Points, in no order, along strands that fork and pass close to each other.
Two points are linked if the straight distance between their rows is under 96.2. Some points are linked to none.
J_493: [-21  13 -30  54  30 -18  34   1  47 -15  34  -1  -1  -4 -27   1 -19   0
 -12 -26  20 -30]
J_657: [ 14 -47  49 -25 -43  10 -18 -12 -18  -1  28 -31   1  10   9 -17  33 -35
  12  46  23 -29]
J_162: [ 22  38 -13 -13  11   7  61  -9 -13 -17  -8  48  -5   1 -17 -14 -32  38
 -25 -26 -10  16]
J_121: [-10  31  -9   5  11   4  26 -23  39 -28  18 -12  18  54   7  -3   5  43
   4  11  26  -5]
J_353: [ -1   5  16  13 -13   9 -20  37   0   9  14  11  -3  -7 -11  21  25 -38
  16 -12 -13   2]
J_596: [-26 -11  16  10   5  36  34  37  48   8 -21  12  -1   8  -9  16  17   5
 -23  -6  -7 -17]
J_804: [-11 -63 -32   4  27   9  19  10  20  18 -52 -25  13 -18 -24  16   9 -27
 -27   7   2   4]
J_26: [ 60  10   3   7 -18 -62   9   7  11  22   2  -4 -31 -32  19  30 -16  10
  19 -44  18  -6]
J_4: [ 12   2  31 -45  -3 -10  27  15  16  13  14 -13  -3 -12  18  15   3   0
   5  -3  15 -37]
J_665: [ -9 -21  54 -31  -5  22 -44  19  -5  37  27  -6 -12 -33  17   5 -20  15
  20 -15  -8 -39]
J_997: [ 17 -14  61 -10 -21  31 -29  17  -6  26  67  12   8  -8  11   3 -24  36
  21  -6  -8 -22]
J_213: [ 35 -43 -14  11  21   6  72  33  10   7  -2   5  14  31  15  -3  40 -24
 -12 -22  -6 -11]
J_733: [-28  27  21  36  31 -19 -24 -17  -6 -14  51  41 -37   0 -16 -25 -37  40
 -21   6  -8   2]
J_809: [  0  18  14 -30 -21 -15 -55 -18 -66   0  -5  -6  -3 -22  27 -30 -24 -21
  12  23  -8 -15]
J_109: [ -9 -18 -25 -38  30 -14  33 -26   9  -1 -11 -20  34   0  41   6  26 -31
  -8 -23   9  -3]
J_108: [ 20  20  30 -43 -15  11  41  30   5  10 -30   0  -7  27  11  -1  -4  21
   0  18  -7 -19]
J_756: [-35 -13  18 -15   4  27 -37   6 -53  30  29 -18   3   8  33 -32  -6  24
  -2  42 -35 -36]
J_614: [  8  47   7   6  13 -10  -9   5 -70  -1  13  20 -38  37  -4 -28 -21  40
   5   1 -37 -16]
J_769: [-11  19 -33  42  36 -13  26 -12  44 -18  29  22   6  -1   1   8  -1   9
 -19 -51   7   5]
J_909: [-49   0   2  61  23   4 -27   9  23  -8  38   6  -5 -11 -54  -5 -38 -10
  -8  30  -5 -32]
J_326: [-41 -22  11  34  23  -1 -43  10 -10  13  16  -2   8  -3 -45  15 -24 -27
  -7  55 -16 -25]
J_553: [ 33  25  -6 -46 -12  18  54  13 -13   1 -15 -23 -13  23  -1 -13  16  40
  24   3 -12 -12]
J_406: [-17  -7  23  -9   7  -8 -49  14 -55  20 -30  11  -4  15  13  25 -24   2
   4 -27   2  -2]
J_701: [  7 -21  -9 -26   9  36  21  26 -40  -3   1 -11   7  22 -40   2 -33  39
   7 -21   3  -2]
J_956: [-11  23  -6   1  -1  -3  35   0  70 -20  23 -24  18   5  -7 -15   0  24
  -9  43  21 -13]
J_472: [ 31  -6 -47  26  18  -5  63 -21  27  -6  -5  -6  21  41  -2   9 -25  72
   8 -29  10  -4]
J_920: [ 15   6  44   4 -22 -25 -62 -35 -19  -7  30  63 -26 -18  34   6 -10   6
   3  -8   5  42]
J_259: [ -2  24  -3 -17  -3 -18  -6   2  28   5 -45  -8  20 -21   7   0 -21  13
 -21  30  10  21]
J_971: [ 10  33 -23 -18  -1 -12  17  22 -26  -8 -23  21 -13 -32  -7 -24   2 -24
 -19  -9 -22  33]
J_775: [ 45  -8 -10 -17 -53  18  12   7 -11   2 -26 -33 -23  -5  38  -7  45 -18
  42 -33   0   1]
J_358: [-42  32  -7  17 -14  50 -11 -12   8 -37  18  -7   7  35 -20 -35  18  17
   7  38 -11  13]
J_377: [-18 -34  14 -23  13  -2 -18  -1 -39   9 -28 -25  -7  35  15  26  17 -10
  18 -16  26 -20]
J_197: [-31 -26  -2  -2  -7  29 -26 -36  23   4   3 -10  23  16 -16  18  38 -32
  -3  57  -5  18]
J_992: [  2 -75   9 -20 -12 -16   8 -51  -2  14 -41 -44  -2  18  40  16  35 -19
  -4  -8  47  -6]
J_952: [ 31  -8 -29  21  12   5  71  36  -3  -6 -17 -15  -2  47  -5 -10  31 -10
  -2  -4 -12 -24]
J_260: [ -1  26   6 -32 -37  18 -32  14 -31   6 -39 -10   0  -7  12 -28   6 -24
  10  36 -20  14]
J_407: [ 12 -14 -37  -8  -4  24   8  -7   5 -25  40  -1  49   3  -8  -4   1  19
   4 -12  20  43]
J_84: [ -1 -66   4 -25  16  -4  18   2 -23   7 -22 -22   8  33   1  25  24 -10
  -8 -16  36   0]
J_42: [ 48  34  13  12 -16 -22   3  29 -13  21   3  10 -36   1 -26   5 -19  47
  23 -10 -17   4]
J_70: [ 29  23  -7 -27 -34  11   4  43 -44   0 -45  -3 -11  -5   0 -17   4 -15
  13  -8 -22  15]
J_293: [-29   8  -9  46  30 -12   8  13  42  -3  23   0  -9 -28 -42   6 -18 -16
 -20  12   7 -33]
J_830: [ -8  38   7 -28  20 -19 -30 -17 -49   7  -4  14 -39  -7   9 -39 -35  50
 -13   5 -25   2]
J_749: [ -4  54 -26  -9  11  -3  54  -2  13 -18 -11  17 -16 -17 -14 -33 -14   5
 -33  -5 -14   0]
J_925: [  3  32   3  17  31 -46  -1  -4  -6 -14  41  26 -26  -8 -24  -3 -42  28
 -18  -7  16  -2]
J_490: [ -4 -47   2 -25  21   9  34  19 -29  -9   6 -18   7  43 -38  -1  -8   5
 -16  17  27 -20]
J_835: [ 17  46  28  21   3 -18  -2 -16  -9 -17  43  63 -37  25   3   2  11  32
   2 -23 -21  30]
J_864: [ 14 -71   5 -30 -28   1  -7 -29   0   8 -54 -41   5 -30  24  14  -3 -24
   4  -4  47 -12]
J_285: [-12 -26 -27  25 -11   6 -33 -16  21   2 -15 -27  21  10   1  26  33 -20
  16  13  14  29]
J_766: [ -1  -6   8 -13 -22 -12 -19 -31   7   2 -30  12   4 -67  38  24 -13 -52
   1 -35  20 -14]
J_888: [ -8   4  34   1 -17  26 -22  16  -3  -1  55  42  25 -21  -9  15  -6 -25
  -1  -9 -16  17]
J_292: [ 37   3  15   8  10 -52 -11  -4 -10   8  25  21 -21 -29  -3  27 -33  17
   1 -40  21  18]
J_722: [-18   3  27  20  -2   6 -47  21 -48   0 -16  26   7  37   6  10 -28  15
  -4   3  -9  16]
J_806: [ 12   8  43  12 -47  -9 -64 -39  -5 -10   1  37   5 -34  34  13 -17 -15
   3  -4  12  31]
J_449: [ 15  12 -41  42  21 -10  83   8  42 -13 -39   0  -3  41  19 -20  -1  13
 -10  -9 -10 -29]
J_216: [ -5  -8 -19  20 -18  18  20  11  41 -15  38 -33  10  -4 -36 -24  27  -1
  -1  53  14   1]
J_973: [-35   8   0  11  16 -25 -55 -20  11   6   7 -15  24 -15 -19  10 -26  -6
  -7  57   2  -4]
J_723: [-43  39 -13  34 -11  36 -14 -11  27 -23   7  20 -16  -8 -29 -32  -3  16
 -12  18 -26  19]
J_677: [-24 -38  21 -15  12  24   2   7  40  25 -40  -3  20 -20 -11  40   1  -8
 -19   8  11   0]
J_13: [ -7 -35  34 -34  -7   6 -10   7  26  23  25 -31  -8 -33   3  16  11 -11
  17  -4  20 -40]
J_169: [ 47  51   0  -5 -13 -19  19  24 -53  10  -7  14 -44  25 -22  -4  -4  27
  30 -13 -34  -3]
J_346: [  6 -61 -26  -4  54   0  48  -7  24   5  -5  -7  21   7  30  -5  42 -21
 -13 -42  -5   1]
J_561: [ 51 -61 -18  -9 -22   3  29 -21  -6  -3   8 -26  23  29  43  -6  38  -6
  29 -35  25  13]
J_953: [ -9  22  16  -9  -5 -36 -36  -6  18   5  14  -3   3 -42 -10  -6 -23  -7
 -17  39   3  10]
J_236: [ 24   3 -30 -10   1 -16  14   6  13  -1 -23 -30  11  -9  -1  -3 -28  45
  -3   2  15  20]
J_214: [-44  37  14  35  17  12 -33 -16   4 -12  19  43 -20  -6 -19 -13  -3  15
 -18   1 -24  23]
J_698: [ -2   9  19   9 -29  -2 -40 -25  -1  -8 -23  20  22  12  50  32  13 -26
  18 -15  23  20]
J_686: [-20  13 -30  43   0  20   4  23  19  -6   5  11   0 -12 -29   1  47 -44
  -6   4 -33  10]
J_69: [  2 -42 -12 -21 -26  15 -30 -54   9  -2 -47 -22  18 -50  29  23   7 -47
  12 -10  22  -3]
J_442: [ 18   6 -53  46  21   9  80 -15  41 -12 -15  20  11  33   3 -34 -23  26
  -7 -44  -6 -11]
J_681: [-46  26 -31  12  28  21   2   5   4  -5  -2   9 -21 -23 -27  -5  27 -24
  -8 -32 -27  -2]
J_680: [ 31  31  43  19 -25 -22 -39  -4 -17  -1  25  59 -41   9  23  14  11  -3
  17 -30  -4  36]
J_618: [-15   8  18   7  10  -6   4  10  11  -4  17 -22  -7  55   1   7  23  23
  19  15  18 -26]
J_338: [ -2 -53 -50  20  22   2   0  -9  36  10 -35 -35  27 -17  -3  -4  24 -13
 -10  13   3  26]
J_167: [ 26  39   3   9  13 -11  37 -10 -21 -23  16  67 -14  17  -3   6  -1  13
 -13 -38 -17  39]
J_961: [-43  -4 -16  17 -15  34 -14 -22  26 -25  26 -14  27  22 -31 -16  30 -18
  -4  69 -10  17]
J_746: [  2  11  28 -11 -20 -43 -40 -23  14  12  -3  -1   2 -58  20  10 -21 -45
  -2  22  15 -22]
J_760: [ 15 -26 -25 -40  -8   1  13  25 -17  -1  18 -48   2 -19 -22 -25   9 -22
   5  17   8  -8]
J_773: [  6  25  17  18   3  -1  -2  26   5   8  17 -12 -31  22 -14   6 -11  44
  17  -8  -4 -24]
J_495: [-29   5  -2 -33 -13  13 -35 -43   4  15   8 -23  -5 -38  10   5  28 -55
  19  20 -15 -28]
J_706: [-19  39  12 -29  10 -23 -49 -22 -43   0  -1   3   0   2  27 -38 -26  20
 -10  31 -18   7]
J_264: [-23   7 -22 -42  14   7  -1 -27   0  -7  -4   0  30 -24  13   4  10 -23
  -9 -18   0  18]
J_96: [ -4  -9  -3  25 -11   0 -45  36 -46  -9 -24   2  26  26 -30   9 -19 -10
   2  31   1  28]
J_556: [ -7 -22 -24 -29 -21  11 -14 -43   9  12 -35 -31  -1 -35  14   1  43 -62
   8  27  -6  -4]
J_17: [-24   0 -13  -3  30  13  35  23  20  15 -31   4 -11 -18   8  17  22 -15
  -8 -44 -20  -4]
J_31: [ 22  -1 -19  48 -12 -16  -4  50 -20  -8 -40   6  18  20 -14  17 -13 -14
  -6   6  10  32]
J_872: [ 41 -22 -42  -6  16 -22  45   4  12   3 -35 -35  20  19  22  -5  -7  40
  12 -11   6  11]
J_123: [ 20   4  46  -4 -16  22 -21  35 -22  11  61  39   7 -13 -13   0 -29  12
   8 -12 -26   5]

A fork is a point with three links, a tip a point with one. Leave the first point through the second and follow the links. Name the first fork or tip that comes.
J_109 / J_346 -> J_953
J_614 / J_169 -> J_961
J_953 / J_259 -> J_264
J_686 / J_353 -> J_553
J_358 / J_723 -> J_26
J_749 / J_162 -> J_698

A fork is a point with three links. Follow the links from the first point to the second and name the forks in between, in order.
J_472 / J_992 -> J_953 J_69
J_4 / J_216 -> J_961
J_326 / J_377 -> J_953 J_69 J_84
J_909 / J_442 -> J_953
J_377 / J_109 -> J_84 J_69 J_953
J_84 / J_953 -> J_69

Name the points in between on the shortest way along the links from the first point to the second, in order.
J_449 / J_953 -> J_442 J_472 J_872 J_236 J_259
J_108 / J_888 -> J_4 J_13 J_665 J_997 J_123
J_4 / J_677 -> J_13 J_665 J_997 J_123 J_888 J_353 J_686 J_681 J_17 J_596
J_920 / J_809 -> J_680 J_835 J_167 J_162 J_749 J_971 J_70 J_260
